Points on a hilly landscape, in no order, each with its height.
A climber steps from a point to the highest of its 2 nearest points, and stops where none of them is higher. Distance is the straight distance between rows; heights are no part of it.
suve (h 23): [153 109 153 132 102 149 114 133  95  55  98 123 173 107 120 121 123 116
 127 129 152 149 159 194 136 199]
zuseb (h 116): [136 136 128 140 136 106 105 117 147 101  95  99 127 134  98 142 142 143
 102 137 140 113  86 136 163  98]
Bizu (h 535): [134  99 133 114 107 147  96  98 113  54 106 138 122  86 112 132 157 135
  82 129  87 177  99  86 184 186]
Vona (h 231): [118 153 121  67  84  73 159  97 162 178 129 114 154 153 141 134 148 146
 154 119 126 191 100 103 117 154]
Muv (h 651): [ 94 124 109 164 160 156 120  89 138 129 117 163 140  70  99 125 143 138
  59 102 112  89  94  60 136 120]
vip (h 395): [207 109 109 112 144  80 169 154 162 142 121 109 170 127 181  62 151 138
  89 116 119  76 134 114 126 147]
vogon (h 454): [134 120 210 162 149 121 132 167 164 148 102 139 125 113  79 166 146 115
  91 166 141 130  98 141 191 150]
pusu (h 425): [160 137 160 127 131 118 170 192 116 142 201 106 126  87 179 161 132 108
 139 127 141  81 180 128 144 150]
roso (h 216): [ 83  97  74  75 124 101 123  90 136 175 138 163 101  91 103  90 126 128
 132 137 119 170 150 129 115 117]
kipup (h 611): [138 120 130 103 153 185  79 170 144 108 139 141 125  84  93 129 151 157
  72 118 112 130 168 124 134 162]
vik (h 363): [108 112  83  96 127 112  72 111 120  74 124 123 161  68 185  90 123 108
 111 107 154 144 123 153 144  88]
Rogar (h 460): [ 87 200 113  97 144 113 179 144 131 137 125 188 119  91  77 159 136 142
 127 135 182 117 136 115 137 113]
sabak (h 206): [ 68 110 136 105 109 109 113  70  88 130  95 189 143 111 179 106 110  93
 112 161 163 135 161 157 163 101]
Ras (h 219): [124  95 131 125 147 124 112 111 103 118 139 109  38 148 112 136  95 114
 167 108 145  78  91 152 102 105]
tif (h 280): [ 73 133  92 123  99 159 118 130  76 110  88 166 157 122  83 155 100  99
 132 135 136 172 155 204 110 128]
tinab (h 423): [142 176 141  57 152 118 173 161 133 105 117 169  90 170 114 135 117 122
 132 116 176 150 190 181 122 160]
kot (h 344): [125 155 140  95 159 114 177 130 143 165 179 135  54 179 159  82  72  97
 126 103 124 116 106 108 130  66]
dil (h 285): [137 167 148 137 124 164  92 117  87 140 124 145 142  72  65 156 151 130
 133 155 103 106  68 197 141 115]
befu (h 256): [ 54 132 108  98 128 142 130 115 154 168 127 167 122 122  81 121 129 107
 119  83 142 170  99 147  80 142]
gizu (h 210): [126 156 109  76 110 132 115 126  33 100 135 164 106  94 140 207 102 141
 156 156 137 105 126 173 134  82]
Ruk (h 424): [143 124 147  94 200 133 125 201 168 104 149 147  72 106 138 159 130 117
 150  95 109 173 128 164  75 103]
Neve (h 704): [132 154 109 172 106 129 196 117 109 143 125 145 120 160 132 117 121 112
 136  81 180  43 105 113  87 151]
tonez (h 224): [140 149 118  83  84  85 124 117 162 117 110  73 141 163 145 155 176 149
 142 100 119 192  86 128 127 136]
tozab (h 297): [111 165  84  92  91 153  93  96  81  74 121 118 166 110  92 133 110 141
 155 110 155 116 132 121 108 138]
togef (h 574): [113 121 144 112 149 141  88 141 159  72 112 119 151 124 139 145 137 132
 114 114 157 194 126 124 148 116]
Naku (h 445): [175 100 196 198 159 167 142 181 161 129  84 139 119 138  85 130 149 112
 116 160 136 109  88 169 134 144]
baf (h 507): [113 110 174 139 124 145 111 112 112  70 113 163 147 102 144 138 151  96
 111 148 110 201  55 116 191 195]
zod (h 483): [112 111 156 162  96 116 144  83  80 102 132 129 122 105 105 144 100 120
 129 187 108 129 108  81 214 176]
Gomi (h 362): [175 171 141 108 158  92 168  93 143 148 123 126 102 204 163  93 134 145
 154 151 155 116 114 128 133  94]
Nuta (h 429): [169 111 152 226 168 187 144 181 141 108 100 108 160 192 109 125 148 108
 136 152 126 119  88 148 136 114]
budot (h 260): [126  87 129 182 111 140 162 130 134  83 109 126 104 125 131 150 130 151
 190 138 102 178 137  36 115 133]
bisi (h 488): [142 108  97 154 100  73 156 145 141 169 158  98 189  78 179 100 129 141
 102 128  83  71 126  73 132 128]
noso (h 579): [121 105 173 133 172 202  40 132 127 137 165 128 156 146 137 127 110 115
 113 152  90 175 145 164 136 116]
gulat (h 238): [ 94 135 100  85 125  86 146 137 155 149 157 110  88 124  86 150 114 166
 181 123 119 178 125  73 107 105]
nek (h 250): [ 93  90 106 166 108 143 148 102 134 113 105 133 110  92 117 139 145 123
 168 103 105 187  88  70  99 121]
sato (h 428): [115  92 139 151 158 160  92 108 113 102 129 142 144 115 129 123  91  95
 183 188 114 222 142 131 150  89]
gelu (h 227): [118 123 152  91 121  90 131 143 113 132 144 114  72 140 101 174 102 139
 165 117 138 136 100 168 121 127]
Vez (h 455): [184  94 130 186 110 123 177 179 125 121 114 104 114 136 124 129 146 125
 126 117 142  62 146 136 124 169]
gika (h 283): [137 107 147 130 139 148  93 146 115 107 151 103  68 145  93 191 129 165
 136 134  67 136 138 105 139 125]
kariv (h 320): [134  99 156 111 122 100 149 131 100 118 140 156  64  79 171 142 131 127
 165 139 145 101 154 145 132 133]
Vem (h 453): [126 103 147 172 146 151 124 147 163 187 105 120 195 182 115  80 118  98
  80 132 134 138 164 172 113 167]
meke (h 48): [195 116 123 173 120 117 140 121 111 105 104  91 149 102 150  95 131 113
 187 150 162  89 118 196 136 108]
runi (h 536): [143 111 133 191 116 168 111 158  92 129 134  77 151 144 101 137  99  90
 149 135  93 118 133 190 120 141]
vel (h 123): [141 114  89 181 114 145 144 126 129 105 129 117 152  58 113 100 127 133
 147 134 104 128 145  77 132 137]
fured (h 380): [164 144 109 101 160 102 119 174 194 174 141  75 146 170 127  92 148 132
 135 138 114 188 109 163 132  82]
Fek (h 56): [127 101 178 154 129 130 101 123 169 182 103 115 175 137 122 131 151  97
  46 141  96 147  85 154 159 149]
zizav (h 440): [102 145  92  67 157 142 128 157  78 100 166 176 105 107 159 180  65 117
 156 113 136 148 177 141  97  82]
pupe (h 384): [ 76 110 117 125 121 128  63  91  82  87 119 120 144  91 151 140 105  92
 109 127 127 147  89 171 166  78]
Vuvaf (h 402): [ 73 126 123 100  79  88  97 120 103 126 140 109 147 103 139 156 124 121
 104 125 115 129 112 151 172 123]
sasim (h 267): [154 146 150 177 110 147 147  91 108 132  92 136 111 110  53 158 158 152
 154 167 128 112  50 123 154 118]
pip (h 421): [129 139  79  81 154 157  95 143 122 105 153 134 105  99  61 152 104 169
 184 114 127 162 135 126  77 104]
Guzod (h 466): [139 111 127  92 133 103 170 105 180 164 105 134 145 211 166  70 137  93
 118  76 159 171  62 138  96 126]
Tevu (h 516): [107 118 117 139 113 118 157 128  88 145 146 147  75 149 147 153  99  93
 166 125 122 118 204 160  94 139]
Lal (h 485): [144 130 104 165 167  79 167  94 148 156 113 126 142  85 116 115 121 125
  86 163 148  54 111  84 151  63]
serob (h 277): [128  94  97 148 148 163 105 118 109 122 146 105  55 156  88 142 103 167
 147 147  96 116 153  63 120  95]
som (h 591): [107 154 141 171 124 116 163 137 149 111  86 148 138  95 147 163 165 125
 121 117 125 144 130 127 126 120]
lav (h 209): [120 120 155 122 105 104 113 107 142 159 112 104  78 195 109 148 148 161
 115 163  90 137 152 121 141 140]
bibal (h 411): [158  98 148 116 144  72 156 162 179 149 119  98 135 170 144  79 116 125
 107 128 149 142 153 155 134 156]
Kepiv (h 684): [117 131  86 158 107 150 163 137 114 125 131 120 104 136  90 136 127 134
 122  64 126  72  99 107  68 151]
mus (h 134): [127 152  57 140 109 137 101 107 106 102 152  78 140 132 130 121  93 129
 162 155 130  96 194  78 127  89]
sefon (h 110): [149 117 109 125 111  85 112 156 149 134 117  56 141 151 112 119 138 143
  81 115 107 106 103 142 143 125]
motik (h 417): [178 131 165  90 147  98 178 170 153 123 125 112  65 176 121 104 108 125
 142 129 172 129 184 160 134 172]
Dani (h 319): [ 96 107 134 112 105  99 124  81 124  75  87 128 106 153 131 134 124 148
 120 117 163 125 129  80 155 138]
bak (h 68): [169  99 160 198 151 158 136 165 126 127 167 114 133  86 144 132 127 133
 174 174 111 122 112 110 154 109]
Pevi (h 386): [168 124 131 123 165 113 129 220 202 164 155  88 145 146 127 112 164 138
  92 117  96 140 115 149 120 115]
gof (h 270): [137  84 115 186 131 173 130 108  91  82 119 112  82 171  89 160  96 134
 177 145  97 157 126  64 115 136]
birem (h 569): [119 120 130 187  94 134 146 142 146 131 114 103 182 121 145 139 157 107
 131 103 102 153  84 133 114 136]
zeni (h 373): [166 155 121 126 156  90 159 128 178 194 123 121 163 182 129  95 147 139
 124 151 129 136  86 122 116  90]
vota (h 462): [117 110  99 141 133 103 164 114 195 198  94 130 186 178 118  84 136  97
  87 128 124 167 144 135  97 137]
bebo (h 544): [133 101 117 185 122 147 126 128 128 139 115 106 173 179 147 102 128 121
 107 117 118  96 106 120 117 121]
bufun (h 584): [116 154 122 140 169 208  94 148  92  78 144 165 143  82  84 153 117 132
  91 165 126 134 141 105 186 117]
tefi (h 478): [ 81 108 139 106 118 154  86  95  65 114 165 159 121 128 185 161  73 110
 173 109 119 130 155 136  93 122]
Pif (h 486): [120  85 129 129 119 105 150  83 126 222 146 150 163 170 171  55 119 129
 138 124 112 111  92  95  88 141]
bezav (h 269): [142 117 156  98 122 105 117  85 148 168  69 157 128 107  40 114 153 134
  92 153 148 124  91 155 134 167]
ner (h 236): [ 80 152 117  55  97  65 173  97 165 170 123 162 126 136 141 112 136 106
 105  97 126 198 130 131 116 141]
tuz (h 172): [134 140 118 139 136 160 137 123 126 125 162 143 140 108 152  93 124 144
 132 116 174  86 162  60 106 144]
sev (h 500): [103 123 150  96 127 165  64 102  73 109 146 141 158 162 128 174  69 124
 172 146 111 179 151 164 124 120]
gaziz (h 38): [111 126 135 128 136 123 138 161 164 160 161 122 153 144 169  94 118 135
  77  96 124  98 189 103 122 168]
Bili (h 190): [134 105  98 171 140 122 139 145 129 110 132  97 125  80  81 112 100 112
 126 170 167  87 158  96 178  89]
sitov (h 438): [113 137 124 101 165 170  92 156 116  78  99 165 110 139  73 205 109 131
 142 101 136 182 138 174  93 108]
seg (h 220): [101 139  72  66  83  79 110  77 106 148 134 134 101  75 115 101 138 150
 125 109 101 120 107 115 118 130]
zin (h 409): [119 153 140 144 113 111 138 184 122 152 183  82 144 125 176 171 121 120
 148 126  94 108 144 132 122 123]
Berub (h 524): [138 106 124 166 120 144 139 159  91 119 135  93  93 155  86 185  93  94
 161 112 105 106 184 177 106 149]
vep (h 502): [142 105 110 189 138 111 170 123 139 152 134 139 156  67 174  92 141 120
 104 136 128  61 135  84 133 100]
dogi (h 241): [128 192  67 118 161 108 169  90 147 167 135 156  82 116 116  85 122 117
 145 138 118 123 145 109 118  52]
sugi (h 239): [ 93 128 140  83 108  80 140 130 159 191 132 164 150 102 132 132 140 115
  83 139 107 165 156 150 133 157]
geket (h 276): [139 151 138 140 136 126 123  83 117 161  93 156 103  98  44 134 153 134
 109 141 138  74  65 162 139 119]
von (h 199): [118 132 129 140 147 115 169 150 156 147 144 122 124 116  93 104 101 129
 175 117 182 122  80 115 104 106]
ladat (h 230): [150 156 116  94 122 112 107  98  99 134 156 110  80 135 152 130 144 169
 170 163 101 101 148 103 133  89]
bubin (h 12): [118 156 168 111  96 143 116 104  98 158 164 113 129 217 178 148 109 154
 167 132 127 106 156 100 103 157]
faf (h 459): [150 114 155 141 143 161 124 140  80  73 114 151  86 117 104 168 116 112
 139 197  96 165 159 135 188 140]
Povi (h 217): [148 106 122  98  88  89 117 112 172 132  85 103 122 143 143 142 197 132
 125 135  89 209 137 154 133 144]
Padu (h 552): [111 118 130 115 117 114 117 130 149  70 103 136 140  89  96 146 154 154
  67 136 131 151 143  74 190 153]
galoz (h 45): [ 86  86 157 138 114  88 140 105 146 168 122 126 175 140 186  97 106 111
  76 130 124 110 177 107 141 179]
nanor (h 400): [156 148 164  55 152 116  82 142 133 107 167 125  67 107 151 147 159 176
 133 100 110 127  72 141 123 111]
muze (h 628): [121 141 122 144 151 170  71 113 133 102 109 143 153 101 125 111 145 125
  49 109 112 113 138 118 147 132]
duf (h 287): [103 141  97 100 108 160  90 110  89  88  96 139 156 114  54 145 113 130
 110 131 164 134 126 175 142 140]
tulap (h 465): [ 92 118 147 168 136 134 144 184 153 128 103 121 116 117  39 170 118  99
 106 143 148 141 123 146 155 141]
Pav (h 470): [140  82 137 176 120 132 131 107  82  89 130 109  90 120 125 128 109 103
 120 200  94 134 170 105 205 162]
lek (h 457): [126 128 137  81 121  95 152 106 162 136 116 124 120 202 123  93 116 130
 116  65 170 136  91 130 107 173]
Ker (h 243): [111  80  92 119 102 109 141 134 174 149 124 111  87 104  85 126 148 155
 158 109 107 183  97  77  98 129]
kal (h 83): [127 119 126 141 154 154  79 133 158 121 159  96 198 119 142  98 113 155
  94 147 140 139 136  55 177 118]
rilur (h 265): [108 123 113 106 119 144 109 111 145 134  67 158 135 123  51 119 155 110
  58 101 137 133 121 179 119 182]
mebis (h 46): [170 127 151 171 109 141 151 164 149  81 136 101 206 138 184 131 154 164
 130 114 144  99 104  54 153 138]
Tosu (h 129): [130 144  67 177 107 145 136 103 116  97 111 107 130 127  96 131 127 142
 139 155 106 128 180  60 145 112]
zimer (h 492): [ 70 100 127 183 123 106 145 163 124 155 147  89 144 140 112 133  70  89
 153 136 141 117 151 146 139 110]
sipez (h 80): [121 183 121 154 141 157 134 110 127 191 156 156 175 105 141 107 142 127
 105 116 114  79 138 129 100 128]
vam (h 419): [104 129 175 114  99 176  75  82  93  85 150 142 158 110 175 140 130 139
 153  84 137 142  62  92 122 149]
dab (h 501): [100 108 149 162 135 127 132  55 132 215 103 147 164 193 154  98 131 110
  87 138 116 113  90 108 105 125]
Fakug (h 404): [151 118  71 136 115 155 132 141 120  95 137 102 132 144  95 110  92 137
 196 102 147 132 156 104  56 153]
gur (h 197): [131  99  99 149 118 104 114 127 108  88 110  98 129  65 111 122 102 106
 163 165 154 131 125 149 173  83]
solov (h 218): [130 114 135  76 135 120  92 114  85  93 132 147  93 108 101 181  98 139
 188 136 145 135  93 183 123  95]
Zupas (h 477): [150 153  99 122  67  75 164 168 138 141 159  90 167  91 162 114 134 133
 108  97 106  68 147  93 128 177]
zed (h 412): [171  96 147 112 155  99  97 146 161  95 149 102 109  95 183 110 143 156
 119 115 144 104  98 114 156 109]
Muku (h 449): [132 194 134  70 165 101 166 142 151 112 139 159 114 110 130 122 131 141
 144 108 189 142 112 122 134  97]
Bekog (h 26): [128 167 134  55 121 120 137 135 151 159 190 142 131 104 156  89 122 151
 118  87 112 134 133 112 102 167]
somel (h 499): [ 80 145 128 160 115 144 148  99  93 107 113 147 148 128  85 142 107  99
 109 187 104 183 132  89 181 183]
las (h 205): [110 122 157 139  81 129 121 123 102 158 130 102 119 152  97 146 127 143
 120 128  90 119 132 153 128 165]
lirad (h 207): [162  86 136 179 128 121 112 125 131 117  85 109  66 131 142 127 158 134
 128 167  76 127 118 131 146  92]
rugid (h 252): [ 94 125 127 113 141 110 144  83 159 192  88 181 101 158  99  92 134 103
 110 122 145 155 123 145  89 127]
Rumun (h 469): [ 78 151 116 146 117 110 168 151 172 182 122 119 188 158  93 116 107 100
 124 125 154 169 153 146 117 147]
Voma (h 403): [198 134 137  99 123  50 175 132 176 150  89 106 164 150 176  82 161 142
 116 138 129 145 156 138 136 158]
negi (h 79): [141 116 148 181 126 141 144 147 132 191 175 141 173  68 174 104 130 122
 165 149 109 117 124 122 108 119]
Gan (h 289): [129 155 131 121 136 135 120 140 123 111 120 132  63 131 115 185 173 163
 102 126  99 105 159 103 133 126]
zati (h 599): [125 134 136  91 149 187  97 163 109  73 109 193 112  64  98 154 144 151
  62 146 153 119 153 125 153 135]
vudal (h 427): [121  66 139 151 141 163  88 121 155 100 114 111 147 136 144 124 130  74
 139 150  94 240 114 153 147 122]
fikar (h 476): [ 55  93 153 184 144 125 155 158 147 169 152 127 135 113  78 143  91 101
 122 149 135 135 112  97 155 129]
naru (h 203): [119 176 144 100 112 145 140 154  67 134 163 153 100  86 114 235 135 147
 152 154 114 101 137 134 140  96]
pefa (h 39): [171 136 142 143 143 102 125 122 126 101 101 110 148 141 149  99 132 101
 128 112 190  89 111 225 133 128]
Dofuv (h 371): [144 162 150 157  89 183 129 142  97 128 144 122 164 174 163 150 136 127
 165  77 115  87 117 152  62 168]
zug (h 401): [162  94 114 160 156  92 161 157 162 136  80  99 202 193  90 109 153 125
  98 130 145  96  62 105 144  98]
posir (h 88): [118 173 117 153 125 121 159 132 121 195 170 145 147  86 174 120 123  87
 142 135  96 101 138 158 107  92]
sus (h 63): [115 135 174 191 129 133 133 132 142 210 133 129 198 130 136 133 132 104
  90 156  86 112  92 147 158 119]
bim (h 475): [162  94 141 102 124  93 153  98 155 177 128 144 146 160 176  58 159 131
 133 103 126 131  66 142  87 140]
pefik (h 50): [101 100 153 138  95 112 102 101 135 181 120 112 187 141 121 117 121 105
  58 145  96 139 161 148 175 184]
linu (h 447): [143 104 182 149 166 144 111 122 119  83  94 156 100 125 128 148 115  99
 169 201 140 174 117 147 179  97]
kirov (h 484): [ 78 157 126 149 112 143 129 117 112 141 117 146 175 106 114 163 136 109
 118 175 101 191 138 121 177 115]
pogu (h 57): [201 111 138 171 132 159 120 123  88 122 144 100 134 118 129 113 120 131
 182 183 142  84 123 139 145 115]
vopo (h 314): [109 109 166 101 144 115 134 142 137 125 105 200  30  99 148 145 140 111
 111 125 147 104 147 155 106 141]
ruba (h 456): [ 89  89 130  72 119 117 102 140  68  79 157 158 115 104 173 182  62 112
 169 128 156 134 152 147 139 122]
volat (h 652): [132 144 134 117 139  53 154 116 123 120 137 105  96 130 152 139 106 117
 126 136 181  74  94 139 173  81]
gilog (h 122): [139 138 112 168 116 109 145  93 148 138  86 102 152 142  81 131 144 154
 112 160 129 129 119  79 157 107]
Bopi (h 161): [160 170 114 120 157 151 143 120 152 135 155 138 123 174 168  98 146 174
 117 114 134  99 176  60 106 130]
Kaze (h 94): [117 146 104 148 116 113 127 109 128 182 159 112 125 136 159 106 123 126
 170 133  87 143 107 119  95  72]
niba (h 153): [188 179  79 105 161 159 134 153 149 130 170 109 113 189 129  73 121 157
 146 115 111 130 148  94  83  90]
difa (h 322): [131 201 110 162  44 139 109  73  76  97 118 105 190 141 144 158 140 134
 150 140 103  88 107 104 125 137]
podeg (h 392): [174 152 159 158 117 142 147 177 109 140 154 102 120 168 185 165 156 140
 145 106  89  80 105 156  96 122]
mive (h 71): [112 152 174 166 120 156 141 123 131 206 161 145 197 138 133 136 132 138
  90 138 105  78 128  92 131 151]
Sata (h 555): [141 138 145 172 152 193  82 148 102 139 157 103 162 152 141 163 104 109
 157 148  66 140 147 176 110  93]
lopu (h 180): [144 152 120 151 135 130 149 147 144 126 141 103 151 114 126 157 122 152
 211 166 147 155 152  92 116  88]
latu (h 247): [132 169 123 118 171 105 182  94 171 192 118 185  68 137 121  75 135 103
 119 122 122 124  93 122  85  89]
paga (h 479): [109 135 120 156 119 111 180 174 152 184 143  99 156 192  83 123  78 110
 178 150 166 130 140 143 105 132]
pida (h 248): [101 124 142 142 136 118 138  91 157 155  43 196  83 133  90 117 143  94
  76 138 153 104 143 153 117 129]
vidin (h 547): [ 94 132 139  99 144 127  88 122 142  98 134 103 152 169 135 136  83 121
 157 107 188 169  92 158 127 111]
Rer (h 189): [ 94 116 103 115 100  64 117  74 116 169 111 108 148 121 182  91 118  76
 108 119 117 121 126 186 140 103]
Sir (h 593): [104 118 115 129 129 124 126 158 199  80  97  97 147 138 124 149 170 135
 102  84 138 205 130  86 123 135]
keres (h 487): [ 92  81 136 183  90 136 139 124  89  95 132 100 107 149 162 142  96  96
 112 104 132  82 136  98 150 153]
Zav (h 346): [135 167 161 148  87 184 110  96  77 116 139 124 158 142 161 153 137 144
 134 116 119  87 128 116 126 165]
nogo (h 393): [150 110 110 145 151  97 169 208 203 154 127  94 187 148  94 117 147 141
 120 113 143 146  73 121 133 106]
fosi (h 223): [159 133  96  57  88  77 130 100  87 113 139 113  65  84 145 114 142 168
 161 131 100  99 146 125 128 135]
kuzek (h 679): [137 152 102 115 122  79 177 100 123 123 117 122 105 141 116 100 108 119
 123  94 187  56 104 118 140 122]
nogu (h 191): [120 118 120 161 149 122 184 170 143 148 160 106 107 151 118 143 107 140
 187 140 158 112 123  64 112  83]
Lazup (h 305): [145 185 133 127  72 112 125  76  89 147 111 118 189  91 132 146 159 146
 125 146  99  95 104 152 145 143]
nivom (h 147): [167 129  78 149 171 179  98 142 141 102 133 107 134 149 150  88 134 145
 162 117 107 142 177 123  69 102]
nub (h 295): [155 168 119 111 128 149 128 112  99 111 126 158  81  91 144 141 170 149
 106 120 128  80 160 145 121 139]
Sovol (h 413): [164 137  73  93 139 149 111 138 113  72 114 112  99 124  65 132 127 154
 158  99 141 136 167 151  86 138]
lukal (h 34): [118 176 163  98 147 132 164 177 164 149 152 136 121 173 133 128 145 139
  78  92 122 129 202 133 111 182]
movu (h 598): [119  99 161 110 166 181  61 148 158 132 138 150 116 111 136 124 152 123
  57 148  76 180 152 133 155 139]
zetiv (h 261): [ 66 126 126  69 114 115 126 148 141 141 107 167 123 113  77 146 138 117
  66  76 153 163 126 175 101 175]
Sazus (h 303): [163 185 141  96 141 158 174 128  86 135 172 174  61  86 154 141 149 126
 136  82 129  65 130 150  88 131]
lila (h 418): [134 131 142 118  71  97 106 140 108  92 130  85 163 113 168 147 134 130
 142 116 124 127 123 157 148 160]
dape (h 416): [166 110 141 211 142 154 165 148 140  98  67 120 165 175  82 129 157 133
 101 142 143 103  80  95 144 134]
suni (h 233): [ 99 148 105  89 115 100 145 139 131 115 161  99  83 159  89 142  97 149
 157  89 141 116 106  96 103 128]
zit (h 441): [159 124 155 154 107 124 167 170 108 107 140 111 132  85 157 155 133 101
 131 114 152  79 189 180 141 181]
Bazis (h 351): [151 138 124 110 171  84 156 117 156 124 121 128  48 184 157  62 100 101
 135 117 156 112 119 138 122  70]
zifun (h 31): [152 112 143 154 126 144 118 141 132  98 103  98 161 145 107  98 117 111
 108 103 184 102 145 191 136 177]
repus (h 444): [125 127 158  99 139 142 127 109 146 103  95 159  86 173 129 119 143 134
 124  86 172 144 144 146  86 173]
rirom (h 431): [141 168 162  71 134 149 142 134 128 119 141 150 142 176 126 121 117 148
 156 107 180 149 167 148  87 190]
fuvo (h 451): [134 107 146 151 103 120 117 125  98  61 126  91 135  94 191 150 134 122
 122  93 157  73 115 122 153 141]
nebid (h 200): [ 96 160 154 125  95 133 128 131  84 171 148 143 113 127 114 196 137 139
 131 167  74 124 155 143 146 126]
Zon (h 430): [106 121 110  76 162 128 112 184 121  98 154 171  92  75 175 168 120 120
 130  98 101 163 158 166  96  91]
dap (h 443): [120  83 136 176 154 148 103 139 166 144 100 110 162 156 114  85 121  81
 107 165 130 192 160 162 158 120]
pag (h 140): [153 122  50 138 156 141  87 137 131 107 169  85 122 132 168  74 104 134
 136 126 117  91 176  95 106  86]
tevav (h 342): [145 105 132  68 152 114  74  97 112 101 126 148  78  76 156 107 138 146
 133 167 144 124 125 139 158  91]
Vafa (h 468): [104 118 167 149  95 153 125  71 109 107 105 143 158 139 134 129 138 122
 139 118 138 175  60 102 137 169]
Lepop (h 426): [109 135 111  84 185 148  83 143 129  88 146 141  81 157  98 187  97 152
 174 109 119 181 121 116  98  80]
dalot (h 382): [133 136 196  71 124 150  73 108 100 100 145 144  96 147 184 165 149 166
 138  95 125 122 110 135 110 146]
dafiv (h 523): [108 108 111 189 113 170 108  72 120 163 103 128 210 174 161  78 134  90
  69 115  95 110 103 113 121 122]
Lil (h 20): [124 183 139  85 101 133 137 127 126 173 182 125 153 182 154 111 118 161
 151 106 125 112 112  91  89 165]
gezo (h 359): [138 138 175  58 128 140  70  87  84 105 164 151 114 110 167 138 144 175
 145 152 143 110 109 125 163 112]
sebe (h 308): [117 153  85  86  94 110 112  99 125  81 115 102 141 172 138 121 119 158
 141 103 158 129 147  89 121 147]
Fumi (h 505): [ 73 112 124 170 113 136 142 108  94 129 129 132 102 132 116 155  93  96
 136 135 139 105 153 113 128 110]
nifin (h 100): [142 112  85 138 109  95 135 134 118 184 156  80 118 150 136  82 106 115
 145 136  80  96 118 172 101 106]
vene (h 391): [166 135  96 157 112 138 156 131 119 111 124 107 165 178 171 100 108 124
 198 130 150 122 179 110  79 135]
sug (h 330): [166  90 142  81 112 127  92 124  80  62 113 145  83  83 172 140 138 145
 157 150 134 118 146 164 156 132]
Zase (h 245): [104 129 119 118 120 145 132  95 102 142  59 217  94 129 100 121 146 118
 102 156 151 132 187 165  97 166]
banu (h 390): [218 110 140 113 156 114 138 164 144 123 171 116 121  91 190  81 153 160
 124 117 153  73 143 107 148 134]
fom (h 214): [140 105 122 137 118 115  93 122 157 122  74 104  83 163 137 127 174 123
  94 143  82 157 155 163 128 125]
Laru (h 608): [139 134 130 172 104 120 157 130 175  92  43 114 149 150 130 147 184 126
 124 118 127 188 135 108 127 148]
kozus (h 331): [101 117  95  82 123  80 113  93 115  85 109 150  80  89 135 133 134 145
  95 133 157 103 129 107 165 105]
rarol (h 204): [163  81 119 165 126 126 103 122 124  89  85 115  93  67  90 109 146 112
 132 159 104 132 115 173 162 108]
gako (h 114): [144  68 110 155 111 155 116 148 135 118 155 107 167  92 115  90 127 145
 151 122 105 148  68  49 124 146]
bila (h 196): [ 97  93 155 110 132  83 115  95 126 148 122 144 113 142 175  85 108  85
 122 139 168 129 137 200 142 125]
neza (h 566): [135 140 138 153 170 170  83 132 143  64 101 133 112 111  92 146 155 136
  71 166 112 157 135  77 204 126]
Kosam (h 414): [154 143 153 114 168 137  92 190 164 120 150 120  86  86 120 160 168 146
 129 115 112 130  77 167 117  94]
senon (h 104): [147  69 119 119 118 132 119 115 145 171 159 129 207 118 145  69 148 157
 115 116 106 116  59  54 121 141]
Bizef (h 212): [ 74  97  96 105 143 131 113 110 115 146 106 195 116  80 138  99 115  97
  99 170 136 152 171 166 136  98]
Gudav (h 461): [ 95 124 135  76 120 144 100 124  93 113 140 170 105 125 149 176 104 130
 168  85 104 167 128 166  69 149]
nekov (h 522): [ 90 146 150  66 146 165  83 138 110 112 150 144 166 160  98 152  80 143
 142 131 183 170 152 158 130 137]
vava (h 294): [118 181 126  98  97 126 128 110  96 178 126 155 173  84 101 144 159 129
 116 128 112 113  95 199 121 131]
suro (h 309): [123 150 128 104 144 133 185 139 112 130 134 192  40 108 134 147 129 108
 153  83 139 114 148 157  70 141]
gomu (h 242): [ 90 122 117  95 108 126 121 112 136 154  85 182 140 136 113 125 147 116
  72 139 115 185 203 148 117 168]
kobad (h 105): [146 115 109  94 110  95  90 124 111 155 176  71 116 141 150  97 113 141
 101 118  93  86 125 155 141 130]
Rado (h 448): [115 125 128 131 117 165 114 116 119  87  92 152 114 149 100 178 119 132
 178  78 122 185 131 150  66 148]
zoliz (h 30): [155 196 138  83 144 143 157 189 153 152 183 130 115 138 133 121 148 165
  97  85  97 127 140 121 103 162]
Monuv (h 95): [135  84 128 119 155 123  90 136 167 172 163 111 177 128 177  77 137 147
  77 122 104 119 109  68 137 109]
Vekis (h 670): [102 104  87 157 137 134 127 134 137 143 134 126  94  79  81 112 127 124
  84  86 127  66 109 107 111 130]
nir (h 208): [135 129 117 128 160 137 139 146 126 137 166 107 108 132 125 112  80 104
 152  98 164  86 107 157 106 113]
fuded (h 65): [162 139 147 165 142 166 106 123 127  71 135 107 189 103 156 118 143 155
 130 150 128 145  97  56 179 121]
topud (h 183): [123 128 102 170 162 173 138 129 137  91 127 142 135  89 108 116 112 125
 118 135 184 101 192  61 143 112]
Todu (h 432): [156 160 128 100 169 110 137 152 170  96 141 108 105 148 175 111 146 150
 125  93 154 122 100 105 132  98]
barur (h 237): [117 178  98 107 145 126 121  69 125 165 146 145  74 165 133 108 128 165
 146 146 113 118 144  77 109  76]
vun (h 467): [192 137 102 139  98  88 207 194 146 147 142  91 162 119 137 114 143 140
 154 125 134  85 143 116 121 166]
mudo (h 472): [ 73 189 120 147 123 139 161 116 117 136 103 173 146  98  88 183 139 137
 145 167 140 166 124 104 147  81]

Two climbers start at each pair of points below. Name the first point that both come to, or write -.
zuseb / las => fom
gizu / duf => tevav
Voma / sefon => -

Where does a climber stop that starts at each point below?
rarol => geket
bubin => vep
kot => Fumi
seg => geket
fuded => geket
nifin => geket
vip => Laru
Sazus => tefi
lopu => tefi
naru => tefi
